A landscape with many valleys, sampled at points; each row gives a point and its height.
A ball rolls from a point to whichever of its 2 nearest points has the largest drop for the distance, and stops where none of them is lower. Distance is the straight distance between rows; heights are no part of it.
q_465 h=1.84: [114 128 173 165 121 133 103 115 129  93 141 126 162 110 153 131 162 143
 164 150 151]
q_580 h=5.10: [113 140 132 134 126 124 169 142 128 124 103  86  90 116 125 169 110 102
  90 120 162]
q_425 h=5.69: [141 148 135 114 225 164 106 134 143 144 113 137 157 186 116  97 116 100
 133 127 164]
q_179 h=5.34: [107 137 126 127 140 124 186 139 122  84 127 106 130 132 105 157 121  91
  60  82 134]
q_371 h=5.58: [141 122  84  72 161  78 146 120 126 137  93 150 150 149  90 140 100 137
  97  81 104]
q_167 h=5.68: [131 133 151 101 181 107 124 143 145 107 127 143 182 169 124 113 117  69
  78  95 170]
q_377 h=5.25: [123 153 174 110 129 104  92 141 129 110 148  90 138 158 172 138 136  77
 158 113 154]
q_248 h=6.93: [ 98  86 120 120  48 120 126  91 107 127 168 141 134 134 141 144 157 140
 146 150 125]
q_587 h=5.12: [109 160 111 131 150 127 116 151 145 123  99 123 127  95  88 130 134 146
 129 123 124]
q_699 h=7.23: [131  99 105 163  94 177 135 112 127 199 158 126 104 136 174 125 135 165
 146 131 166]
q_398 h=5.27: [132 170 139 145 119 108  98 163 137 144 148  94 148 128 125 132 125 169
 177 189 144]
q_856 h=4.34: [173 136  89 115 136 129 186 109 130 134 186 166  52 127 118 109 118 122
 182 134  94]
q_161 h=4.52: [100 130 130 112  98  68 158 183 137  71 142 118 146 161 122 155 130 122
  72  79  96]
q_241 h=5.56: [181  96 159 134 175 172 140 131 169 177 118 136 103 104 137 117 168  85
 138 136 132]
q_225 h=5.52: [112  98 168 157  67 102  96 111 119  85 154  90 130 149 152 163 144 105
  90 109 128]
q_755 h=4.78: [201 122 117 116 178 183 140 162 140 164 112  85  52 120 117 127 127 117
 133 162  64]
q_342 h=3.60: [162 132 154 111 162 146  79 157 167 150  80  96 166 147 182 133  94 123
  88 126 136]
q_290 h=4.21: [123 121 111  87 101  25 171 160 145  94 131 123 134 130 118 149 116 139
  68  85 103]
q_845 h=4.47: [152 111 147 111 148 146 151 127 159 143 127 139 107 135 131 157 114 123
 139 159 141]
q_603 h=5.24: [125 170 148  99 162 133 138 176 142 131  97 124 147 109 150 103  99 117
 104 159 142]
q_998 h=4.49: [134 106  97 151 133 166 103  94 133 160  99 139 117 101  93 134 116 153
  98  97 100]
q_717 h=4.64: [128 147 127  81 126 145 126 143 144 134 147 119 161 150 183 154 108 115
  92 116 113]
q_893 h=6.70: [104 101 104 170  82  89 152  95 116 150 141 149 100 100 103  97 138 111
  63 106 155]
q_558 h=5.77: [118 144 110  97 176  62 153  89 118 123  83 138 141 130 105  97 122 125
 116  88 130]
q_482 h=2.15: [156 111 147  83 149 184 121 133 160 172  92 133 127 131 177 145 120 105
 106 128  81]
q_424 h=3.50: [120 179 142 169 127 190 135 109 110 169 150  61 123 121 153 150 123 157
 130 132 166]
q_696 h=4.67: [116 137 179 151 110  60  70 118 114  76 117  80 142 142 113 111 152 103
 166 134 166]
q_906 h=5.76: [140 125 130 144 136 164 142  96 114 144 180  98 118 147 156 136 126 158
 191 163 135]
q_33 h=3.85: [109 162 120 183 116 191 110 110 130 185 145  94 116 100 115 139 117 156
 124 143 119]
q_399 h=3.69: [ 93 180 146 124 125 106 101 160 109 115 153 124 162 143  73 120 184 137
 189 121 168]
q_36 h=4.97: [137 168 163 137 111  97  67 154 120  89 147  85 148 141 127 131 143 138
 189 163 151]
q_632 h=5.91: [122 144 120 112 204  99 131 112  93  96  95 150 157 146 100  97  93  94
 116  82 142]
q_201 h=7.41: [170 103 120 181 110 206 155 106 136 194 162 109 106 119 172 136 131 178
 154 166 138]
q_600 h=6.18: [104 130 123 135  61 133 139  80  67  88 152 116  96 120 111 141 147 117
 224 152 129]
q_769 h=5.67: [104  88 157 165  86 120 119 132 135  86 164 131 177 153 145 159 147 116
  85  97 120]
q_295 h=5.94: [139 136  99 139 118 158 157  85  93 106 190 105 132 149 109 157 118 173
 218 173 119]
q_754 h=2.60: [127  92 183 167 123 151 152 137 154  99 143 131 134  99 144 120 156 163
 183 184 163]
q_280 h=3.05: [137 130 128 156 142 192 142 142 146 129 142 172 108  86 147  77 151 148
 182 166  93]
q_231 h=5.84: [ 98 107 144 125 164 100 136 113 121  90 126 134 171 156 144 104 102  85
  91 131 182]
q_768 h=4.77: [ 98 109 119 134  94  83 190 154 108  58 158 142 159 142 109 127 162 133
  87  65 112]
q_908 h=6.19: [144 108 121 121 128 120 164 133 145 170  92 143  54  97 131  98 146  89
  86 113 128]
q_433 h=3.06: [143 156 175 175 141 180 122 116 132 150 165  83 124 112 171 157 161 136
 168 120 147]
q_844 h=4.45: [ 99 116 136 151  97  88  66 100 100  77 105  98 132 141  98 107 159 102
 158 105 135]
q_589 h=2.66: [136 135 105 175 114 137 189 123 114 138 131 161  75  65 114  79 153 170
 164 178 157]
q_395 h=5.11: [125 160  94  87 138 110 119 150 131 170  82 194 181 122 112  90 111 133
  38 122  75]
q_491 h=4.32: [105 137 112  91 145 156 113 130 125 160 135 132 152 168 148 102 107 112
  91 118 129]
q_16 h=3.80: [133 133 124  85 134   4 145 130 139  84 114 139 176 157 112 120 108 130
  96 106 113]
q_203 h=3.51: [135 107 117 134 130 186 147 109 139 131 137 189 119  85 157 123 119 153
 146 144  72]
q_234 h=5.39: [116 157 139 135 119  87 107 166 137 120 101 107 152 109 107 158 115 139
  89 143 134]
q_926 h=2.80: [ 97 127 126  83 138  85 168 112 121 126 161 169 170 173  99 122 139 136
 143 123 154]
q_670 h=2.38: [140  86 137 143 126 162 163 147 142 113 145 159 102 117 155 116 150 182
 185 180 120]
q_786 h=4.43: [189 116 124  87 180 157 161 167 142 157  73 130  85 113 104 135 109 130
 144 155  82]
q_318 h=3.12: [145 130  90 171 130 128 157 112 103 129 142 165  65  63  85  74 143 187
 175 124 112]
q_352 h=4.13: [138 160 175 130 139 146  84 181 169 128 124 103 180 155 171 141 126 103
  73  98 144]
q_500 h=4.08: [148  93 135  95 174 140 146 145 147 131  91 153 112 122 105 134 118 130
 131 127 109]
q_244 h=4.99: [145 165 169 124 130 128 123 158 147 125 156 108 152 135 190 154 122  94
 146 127 122]
q_417 h=6.32: [108  97 137 107  39 117 147  99  73  74 134 104 110 151 133 142 146 144
 198 162 154]
q_917 h=4.82: [126 154 104 120 139 120  99 179 146 161 112 162 185 114 120  92 147 136
  66 111  92]
q_540 h=4.22: [ 99 150 127 137 128  70 105 120  90  83 105 120 130 110  65 107 143 130
 158 118 138]
q_457 h=5.80: [154 179 125 113 154 155 131 127 137 221 104 118 128 117 118  81 124  86
  96 177 109]
q_892 h=5.66: [138 129 111 114 114  88 128 156 153 132  79 121 117  92 114 126 112 157
  63 150 105]
q_496 h=6.87: [114  63  91 166  67 110 137  94 103 165 129 143  64 125 111 121 149 125
 108 117 192]
q_760 h=6.37: [122 116 103 126  98  95 156 140 133 134 116 153  71  93 141 108 147 104
 105  81 113]
q_835 h=2.88: [142 165 133 126 143  64  84 142 135 114 144 142 186 152  82 122 148 132
 118 127 154]
q_810 h=5.79: [146  96 102 114 105  73 102 130 145 134 107 119  94 128 121 163  94 155
  83 156 130]
q_774 h=6.55: [113 153 107 152  93 128 151 124 126 170 139 159 104 102 130 107 137 117
  67 113 118]
q_50 h=4.98: [ 99 131 140 106 123 170 130 165 141 128  95 137 161 118 182 126 111 134
 106 139 124]
q_56 h=3.86: [118 133 106 112 140 151 135 113 127 128 158 177 143 114 123 128 135 130
 147 101  83]
q_310 h=2.98: [135  81 125  91 114 160 116 155 158 140 112 141  81 126 178 145 124 121
 133 108  93]
q_363 h=3.31: [121 180 165 134 126  69  82 171 124 106 141 139 205 152  89 141 167 123
 150 108 186]
q_39 h=6.78: [114 148 118 105  81 100 125  98 110 129 180 141 121 150 138 149 148 117
 173 144 125]
q_286 h=2.29: [103 142 135  78 134  81 124 145 129 114 139 160 215 179  81 115 142 121
 141 119 162]
q_467 h=2.48: [125 115 173 150 113 149 111 130 129 109 144  82 140 121 152 169 166 157
 191 118 147]
q_662 h=6.48: [115 128 140 100  47 109 170 105  80  98 165  91 143 154 160 173 146 129
 192 179 144]
q_668 h=3.38: [136 126 124 116 140  44 124 163 149 102 119 144 196 161  93 118 127 133
  69 110 144]
q_970 h=5.17: [171 108 102 156 129 141  85 133 135 159  79 107  86  98 116 159  97 171
 142 147  95]
q_480 h=3.45: [127 114 103 162 138 122 125  84 110 118 111 169 107  85  86  87 150 159
 170 108 125]
q_206 h=5.13: [192 102 143 136 172 195 105 153 157 181 120 105  89 115 131 117 145 126
 148 135  79]
q_857 h=6.02: [107 146 164 157 143 155 117  96 103  80 144 125 149 128 163 149 105  96
 132 106 141]
q_920 h=5.38: [127 137  75  98 148  84 128 144 135 150 102 154 174 147  82 130 102 135
  40  87  98]
q_382 h=3.61: [111  95 120 106 145 103 132 104 145 144 122 177 134 117 117  89 128 131
 130 142 145]
q_943 h=5.30: [125  78 118 145  77 101 111 131 126  81 121 102  94 115 149 160 123 113
  76  89 112]
q_222 h=5.55: [126 152 116 162 120 117 123 100 123 163 160  96 128 141 114 138 121 159
 165 175 142]
q_588 h=5.54: [141 166 141  99 164 144 123 154 153 190 102  90 122 140 158 108 101  88
 101 174 145]
q_199 h=4.79: [136  93 108 159 128 149  90  88 132 175  97 104  90 116 118 136 117 126
  92 120 137]
q_591 h=5.73: [136 111  97 147 163 217 127 153 125 144 124 120  73 112 127 125 129 146
 179 120 109]
q_884 h=5.07: [124 106 116 159  91 129  97  81 103 103 107 111  80 111 110 149 111 122
  94 101 133]
q_851 h=4.80: [140 110 148 121 116 123 150 124 141 100 136 112 112 124 122 182 118 126
 117 137 129]
q_910 h=4.06: [170 116  87 131 103 130 196 101 125 158 169 187  42 114 144 145 100 116
 148 144  98]
q_121 h=3.24: [ 87 113 122  95 149 104 155 115 132 130 120 156 138 153 111  92 117 137
 179 157 150]
q_792 h=6.06: [132 116 139 144  75 154 133  77  85  94 175 125 112 135 125 155 133 166
 221 161 103]
q_378 h=5.51: [119 136 119 114 165  99 163 138 124 110 133 120 180 152 105 124 109  82
  49  84 139]
q_153 h=4.84: [144 122 115 135 151 154  71 143 127 117  84 104 127  94  85 144 101 155
 134 138 109]
q_647 h=6.14: [ 94 164 131 113 146 153 147  99 113  78 130 123 140 123 155 139  83  96
 106 117 116]
q_368 h=5.45: [153 129 122 149 181 215  78 156 127 171 106 104  97 124 140 100 130 132
 165 112  81]
q_416 h=6.01: [109 127 127 115 168 102 122 103 111  69 107 144 150 144 144 124  72  99
  92 120 117]
q_880 h=7.05: [104 101  85 160  74 152 149 119 118 184 154 135  73 151 124 145 151 152
 127 120 185]
q_607 h=3.78: [ 89 102 114 130  89 121 122 105 117 106 133 175 118  94 107 116 148 150
 142 102 102]
q_898 h=3.96: [103 158 133 139 129  74 116 129 112 107 140  97 128 129  55 121 156 126
 203 137 176]
q_227 h=4.17: [126 138  91 168 112 187 127  93 113 142 130 135  95  98 118 140  97 154
 131 134 126]
q_524 h=2.95: [163 138 161  95 158 188  76 154 144 167  71 126 168 139 179 124 107 104
  93 138  92]
q_561 h=6.63: [104 175 144  96  80 119 140 113 107 111 180  96 150 155 173 145 118 135
 206 164 126]
q_220 h=5.49: [140 163 139  95 192 136 123 156 130 133 102 114 138 149 112 103 119 112
 154 126 135]
q_782 h=5.89: [163 118 146 147 135 170 163 113 154 173 127 129  63 100 151 106 157  77
 121 137 147]
q_104 h=5.81: [ 96 102 149 142 129 153 111 126 109  55 142 136 194 146 143 141 143 120
  86  75 117]
q_609 h=5.53: [144 109 109 142  95  96  95 124 109 131  89 109  69 126 123 151  97 168
 135 172 127]
q_941 h=4.00: [115 125 114  98 150  97  96 122 146 159 131 152 174 151 126  84 111 114
  92 131 133]
q_327 h=3.64: [144  99  92 112 104 161 160 116 140 164 142 158  52 131 176 136 122 121
 133 134 109]
q_86 h=4.50: [130 145 149 121 145 159  99 171 158 142 118 148 192 138 158 110 137 121
  48 103 113]
q_592 h=5.90: [ 98 103 168 154 141 140 133  92 106  41 139 138 164 123 125 144 144 112
 134 100 128]

For each start below, name the point where the ball stops.
q_760 => q_500
q_371 => q_482
q_857 => q_465
q_425 => q_286
q_231 => q_500
q_199 => q_465
q_457 => q_286
q_377 => q_286
q_588 => q_286

Call two points neighbours if one is among the 2 nearest of the other. Go from one point of each pair to the other, from neighbour to neighbour, staying as low as possible. Name the highest point that can't be avoided.
q_482 and q_670 => q_647
q_670 and q_465 => q_754
q_482 and q_500 => q_416
